The views of a scene show one set of named points, each view turned or mirrored, and shifted as a whole, with a little noise and some points left out.
(in the rows, 128 means zero)

Scene 1
View 1
J_681: [144 159 195  85 112 185 157  60 109  76 103 141 183  91  24  92 130 128
  58 148 134 161]
J_511: [135 116 159 118  69 124 117 123 132  96 139  76 122 147  64 152 112 118
 143 120 101 161]
J_138: [157 145 175  76 118 161 108  91 158  67 125 134 179 167  54  75 103 180
 150 140 147 142]
J_830: [134 105 154 132  62 132 133 129 124 112 145  59 110 101  55 171 134  81
 118  93  78 174]
J_914: [164  97 149 103 101 155 112 143 171 122 150  84 128 112  46 114 113 124
 165  74  95 157]
J_922: [149 129 166 100 113 167 106  91 188  57 160 110 167 155  81  91 139 164
 146 104 138 151]
J_212: [165 116 157  84 101 145 120 143 127 136 111  98 134 123  17 111  74 130
 162 113  98 151]
J_668: [137 132 163  98  71 113 116 125 102 103 109  92 130 164  41 142  77 129
 153 157 108 152]
J_734: [162 126 165  84 115 167 118 113 157  98 127 117 158 128  42  91 105 150
 148 111 122 150]
J_341: [138 122 161 106  74 124 123 125 108 109 119  85 128 140  41 146  93 116
 139 134 103 156]
J_949: [146 107 156 119  91 154 114 119 176  89 164  80 133 127  76 126 141 127
 145  81 105 161]
J_871: [150 116 153  98  83 126 110 139 126 119 122  87 125 146  38 130  81 128
 167 126 100 151]
View 2
J_830: [148 118 122  76 169 182 129 197 144 151  51 136 142  81 111 160 144  77
  49 202 140 123]
J_138: [116  80 138 164  88 134 146 132 140  85 117 101 129  82 183 127 168 141
 150 116 142 118]
J_341: [155 115 150 102 154 165 128 183 139  91  75 132 122  57 137 142 124  87
  76 157 142 141]
J_871: [157 119 149  87 140 162 145 172 132  87 104 128 128  58 126 137 113  99
  81 148 140 149]
J_681: [109  72 167 220 128 157 109 197 128  99  60  97 107  71 190 170 162 103
 135 167 156 119]
J_212: [139 111 158 112 127 167 150 183 109  90 128 105 127  59 121 155  98 102
  92 162 143 157]
J_949: [128 103 107  82 126 168 153 157 141 149  98 116 156  93 119 145 161 115
  82 172 135 121]
J_922: [117  85 110 129  96 143 148 130 153 122 102 108 150  96 169 124 190 138
 127 132 140 103]
J_734: [120  90 141 141 108 153 148 159 122 104 120  95 134  77 149 147 142 122
 121 150 140 133]
J_914: [129 105 118  84 118 173 162 167 121 140 124 103 154  86 108 155 136 114
  87 178 134 137]
J_511: [154 117 128  80 152 161 134 167 153 109  72 139 135  70 134 130 143  95
  71 157 138 126]
View 3
J_830: [154 138 131 189 112 129  28 143 141 114 128 135 111 132 115 179 167 179
  94 170  91 139]
J_949: [147 136 158 190 104 108  72 147 119 132 132 138 133 120 104 125 130 145
 113 131  89 132]
J_914: [134 120 143 209 116  97  67 148 118 158 148 140 141 126 114 112 127 151
 114 130  80 131]
J_212: [126  98  97 212 157  72  77 136 123 170 171 135 135 120 145 127 146 162
 123 140 122 125]
J_734: [146 104 137 189 151  77 122 147 125 132 166 145 146 103 134 110 130 140
 140 116 123 109]
J_511: [143 139 118 183 116 106  75 132 116 123 121 135 107 110 119 158 159 146
 111 150 137 142]
J_341: [140 122  99 188 141  93  75 129 127 130 140 135 110 109 135 159 167 160
 117 155 149 132]
J_138: [150 106 140 169 157  63 166 143 112 116 154 145 139  78 135 102 132 114
 160  98 164 104]
J_668: [134 123  81 187 146  81  91 120 113 135 136 130 102 101 141 157 172 147
 122 153 178 139]
J_922: [158 130 178 167 119  91 146 153 108 102 133 149 140  91 105 104 121 110
 145  98 127 115]
J_681: [185  89 141 159 192  83 142 155 172  68 184 159 149  85 159 156 154 174
 158 128 143  71]
View 4
J_212: [183 200 161 142 146 124 143 126 150 116 165 159 115 140 127  83 145 113
 160  84  99  98]
J_922: [151 142 226 113 122 127  57 160 189 162 141 139  99  75 121 105  99 118
 188  91 128 104]
J_681: [182 130 234 215 181 121  94 119 161 180 167 100 108 113  80 132 140 146
 165  45 111 108]
J_138: [162 135 189 126 157 150  84 148 183 182 144 142  94  95  88  92  85 143
 191  75 126 111]
J_668: [166 176 121 143 154 112 118 143 134 141 189 165 126 112 122 116 130 133
 128 100 130 134]
J_830: [164 198 195 163 108  62  98 143 132  91 191 144 138 102 173 143 188  85
 121 109 117 110]
J_949: [158 187 216 118 101  96  83 153 167 109 158 147 117  95 162 110 150  88
 164 109 115  96]
J_511: [158 178 161 135 121  92  91 153 144 121 180 156 125  93 150 128 145 107
 132 109 129 123]
J_871: [171 192 141 131 137 115 125 140 142 122 175 166 121 119 137 100 138 114
 146 100 118 115]
J_914: [172 202 206 118 108 109 108 141 164 101 153 156 112 117 156  88 151  85
 171  98 102  88]
J_734: [172 166 196 145 143 124 103 138 166 145 156 140 107 112 117 100 127 119
 172  79 113 104]
View 5
J_138: [125 163 135 176 163 165 154 127 158 151 121 111  94 171 135 151 106 141
 123 151 137 102]
J_511: [150 154 177 152  99 130  91 113 105 164 202  83  87 134 126 142 133  95
  99 117 134 130]
J_212: [125 140 135 157 149 160  94  82 122 185 210 105 118 122 148 117 103  96
 154 127 144 126]
J_914: [153 153 121 161 119 167  82  61  78 179 213 103  99 157 148 152 118 107
 116 146 153 123]
J_871: [134 145 164 161 129 136  86 108 120 185 201  91 103 117 140 125 105  96
 131 124 142 123]
J_681: [131 152 126 127 159 184 190 103 178 109 162 117 114 180 112 121 154 101
 154  98  96 137]
J_341: [137 144 172 149 117 133  99 112 127 165 204  89 100 121 130 122 125  88
 128 107 128 134]
J_668: [124 145 190 157 128 121  96 134 145 175 184  86  97 107 132 117 109  94
 130 109 131 123]
J_734: [133 154 122 161 149 174 129  92 126 160 168 113 104 163 140 142 114 120
 132 142 138 117]
J_922: [153 174 133 174 131 166 139 109 118 145 136 106  81 195 133 179 125 144
  89 158 140 107]
J_830: [167 148 167 126  77 138  81  78  76 150 245  84  96 142 124 139 158  70
 106  98 126 151]
View 6
J_212: [161  92  61 113  94 130 151 138 176 146 172 142 104 112 132 113 167 146
 167 124 137 150]
J_734: [153 119  77 142 100 132 161 144 141 133 160 129 121 131  93 122 134 129
 141 109 120 141]
J_914: [166  77  56 156  77 131 156 113 127 131 182 153 126 104 120 121 141 113
 144 143 157 166]
J_341: [176  89  98 107  92 151  98 124 158 120 158 124  95 164 137 117 158 152
 171 160 125 142]
J_511: [180  80  97 130  79 149 102 110 135 118 165 130 106 161 133 125 149 135
 160 172 138 154]
J_871: [172  91  77 116  86 146 126 135 166 142 175 132 103 143 141 124 164 147
 166 153 141 159]
J_830: [181  35  86 126  76 139  91  69 115  93 161 153 100 121 151  94 145 122
 169 178 139 142]
J_949: [170  75  76 164  73 140 134 100 108 114 173 145 127 128 116 125 129 107
 139 159 149 164]
J_681: [139 125 111 116 131 129 136 126 140  96 111 119 100 138  75  89 123 143
 144  69  64  81]
J_668: [171 102  97 103  93 153 102 139 176 137 165 119  94 173 138 126 167 161
 174 155 125 150]
J_922: [155 135 100 180  92 144 150 139 104 120 157 118 140 170  71 149 109 108
 118 131 127 151]

Which points are out of place in each view (at most two, in the order of its rows)? Write none if all are in place.
view 1 | J_681, J_949
view 2 | J_138
view 3 | none
view 4 | J_734
view 5 | none
view 6 | J_341
